A landscape with many valleys, sampled at points; each row gives a point and its height.
A ball rolls from a point to whichever of its 5 nearest points has the largest drop for the distance, and stops where none of them is lower. Distance is the straight distance between rows; heights are no part of it.
Q_313: [-8, 49, 27, -7, 29, 38, 28, 38, 12, -6, -6]  h=332
Q_383: [  0,  10, -17,  19,  -4,   1, -14,   6,   0,  18,  -4]  h=155
Q_997: [ 28, -37,   4,  16, -33, -26, -25,  -4,   1,  33,  -6]  h=521
Q_45: [-18,  35,   0,  -6,  28,   9,  50,   2,  -3, -31, -17]  h=591
Q_983: [  7, -47, -25,   5,   4, -36, -29, -22, -14,   3, -20]  h=436
Q_961: [  4, -20, -24,  19,   3, -23, -27, -11,   0,  22, -22]  h=335
Q_73: [ 13, -28,  19,  -7, -35,  -9,  21,  -3,   5,  -2,  24]  h=466
Q_335: [-19, -31, -35, -14,  11, -24,   4, -20, -18, -26, -17]  h=441
Q_787: [-13,  48, -10,  19,  15,  22,   3,   1,   7,  -5, -11]  h=95
Q_589: [ -5,  47,  28, -10,  32,  39,  21,  39,  12,  -9,   3]  h=331
Q_779: [ -8,  36,  26, -18,  22,  22,  40,  34,   2,  -9,  -2]  h=170
Q_51: [-20, -22, -20, -28,  13, -13,  42, -13, -17, -29, -15]  h=613
Q_874: [ 14, -59,  -6,   2, -10, -54, -41, -27, -12,  17, -17]  h=560
Q_758: [ 20,  12,   4,  12, -18,  10, -28,  21,  10,  44,   7]  h=300
Q_603: [-17,   8, -20,  -9,  22,   2,  36, -12,  -5, -27, -14]  h=553
Q_528: [ -3,  61,   4,  19,  20,  28, -33,  16,  10,  22,  -2]  h=338
Q_971: [-11,  32, -23,  20,  15,  -6,  -8, -33,   0, -15, -28]  h=574
Q_334: [ 30,  11,  78, -17, -10,  33,  11,  23,  18,  -5,  60]  h=667
Q_102: [  2, -13, -18,  12,  -9, -10, -12,  -7,  -1,  19, -10]  h=241
Q_200: [-24,  15, -28,  -8,  27, -14, -11, -63, -16, -46, -31]  h=637
Q_693: [-9,  3,  3, -5, -7,  7, 23, 18,  7,  1,  3]  h=407
Q_417: [  9,   6,  28,  -9, -18,  29,  -4,  26,  11,  18,  31]  h=370
Q_679: [-17,  24,  12, -17,  20,  12,  50,  22,   6, -18, -11]  h=400
Q_625: [ 13, -44, -11,  13, -10, -39, -36, -16,  -9,  32, -17]  h=450
Q_881: [-2, 13, 15, -5, -8, 21, 16, 29, 14,  3, 13]  h=357
Q_283: [-1, 20, -1, 12,  3, 26, -7, 21, 11, 18,  6]  h=72
Q_910: [ 10,  20,  34,  -2, -10,  35, -12,  35,  12,  20,  26]  h=336
Q_526: [  3,  38,   7,   8,  15,  36, -14,  36,  10,  22,  16]  h=150
Q_343: [-9, 46,  7,  6, 18, 21, 13, 28,  4, -1,  7]  h=216
Q_312: [ 42,   8,  52,   8, -36,  25, -33,  22,  -4,  24,  45]  h=429
Q_777: [ -5, -61, -11, -30, -27, -23,  15, -21, -13, -24,  10]  h=612
Q_980: [ -9,   8, -21,  12,   7,   8,   2,   1,   1,   7, -12]  h=226
Q_273: [  0, -23,  15, -14, -22,   1,  33,   2,   5, -10,  19]  h=475
Q_435: [ 22,  10,  56, -11, -21,  42,  -8,  29,  10,   5,  47]  h=554
Q_269: [ -3, -31, -31,   6,  28, -53, -46, -32, -23,  -5, -30]  h=493
Q_770: [ -3,  36, -15,  29,  10,  11, -19,   3,   1,  17, -11]  h=185
Q_267: [ 39,  -3,  23,  16, -33,  -6, -32,   7,   8,  46,  19]  h=283
Q_987: [-13,  -4, -17, -11,  -1,  -1,  32,   4,  -4, -13,  -7]  h=417
Q_182: [ 29,  -4,  26,  10, -38,  10, -17,  19,   3,  33,  29]  h=128
Q_293: [  7,  -2,  21,  -6, -22,  16,  12,  19,  15,  10,  24]  h=433
Q_501: [ -3, -29, -32,  10,  22, -37, -37, -27, -13,  -2, -35]  h=462
Q_775: [  0,  17,  30, -12,   8,  31,  32,  38,  14,  -2,  13]  h=343
Q_111: [-25,  15, -23, -12,  25,  -9,  20, -46, -21, -49, -25]  h=782
Q_303: [ -1,   9,  33, -20,  -4,  20,  39,  30,  20,   0,  18]  h=193
Q_539: [  7, -32, -19,   3, -15, -22,  -3,  -5,   2,   8,  -5]  h=319
Q_678: [-17,   6, -24,   2,  27, -35, -42, -67, -22, -43, -33]  h=557
Q_886: [  8,  -6,  -4,  18, -15,  -3, -11,   8,   4,  29,   5]  h=220
Q_785: [  3,  -6, -23,  23,   4, -23, -30, -11,   9,  18, -22]  h=351
Q_839: [-23, -15, -30, -16,  19, -15,  18, -30, -23, -36, -24]  h=582
Q_947: [ 26,  13,  59,  -4, -28,  28,  -2,  18,  12,   9,  55]  h=606
Q_860: [ 17, -19,  14,   4, -34,  -3,  -2,  -2,   6,  20,  25]  h=362
Q_55: [ -4, -54, -31, -16,  -3, -32,  -6, -19, -17, -16,   0]  h=420
Q_385: [-12,   7, -30,  22,  26, -27, -36, -43,  -8, -18, -24]  h=518
Q_661: [ -2, -51, -25,  -4, -16, -33, -16, -22, -10,   4,  -3]  h=383
Q_195: [-12, -29, -20,  -6,  -6, -11,  11,  -6,  -7, -11,  -3]  h=374
Q_966: [-14,  20,   1,  -4,  16,  19,  31,   9,   7,  -9,  -5]  h=350
Q_601: [ -7, -37,  -2, -19, -19, -10,  29,  -4,  -1, -22,   8]  h=479
Q_431: [-20,  24, -26,   2,  21,  -9,   9, -36,  -6, -35, -21]  h=678

Two balls start at each pair of points below. Name the first point that both come to, or write -.
Q_775 / Q_273: Q_303
Q_293 / Q_693: Q_303
Q_435 / Q_881: -
Q_785 / Q_661: Q_383

For each start below, name the point where the ball stops.
Q_839: Q_283
Q_269: Q_283
Q_971: Q_283
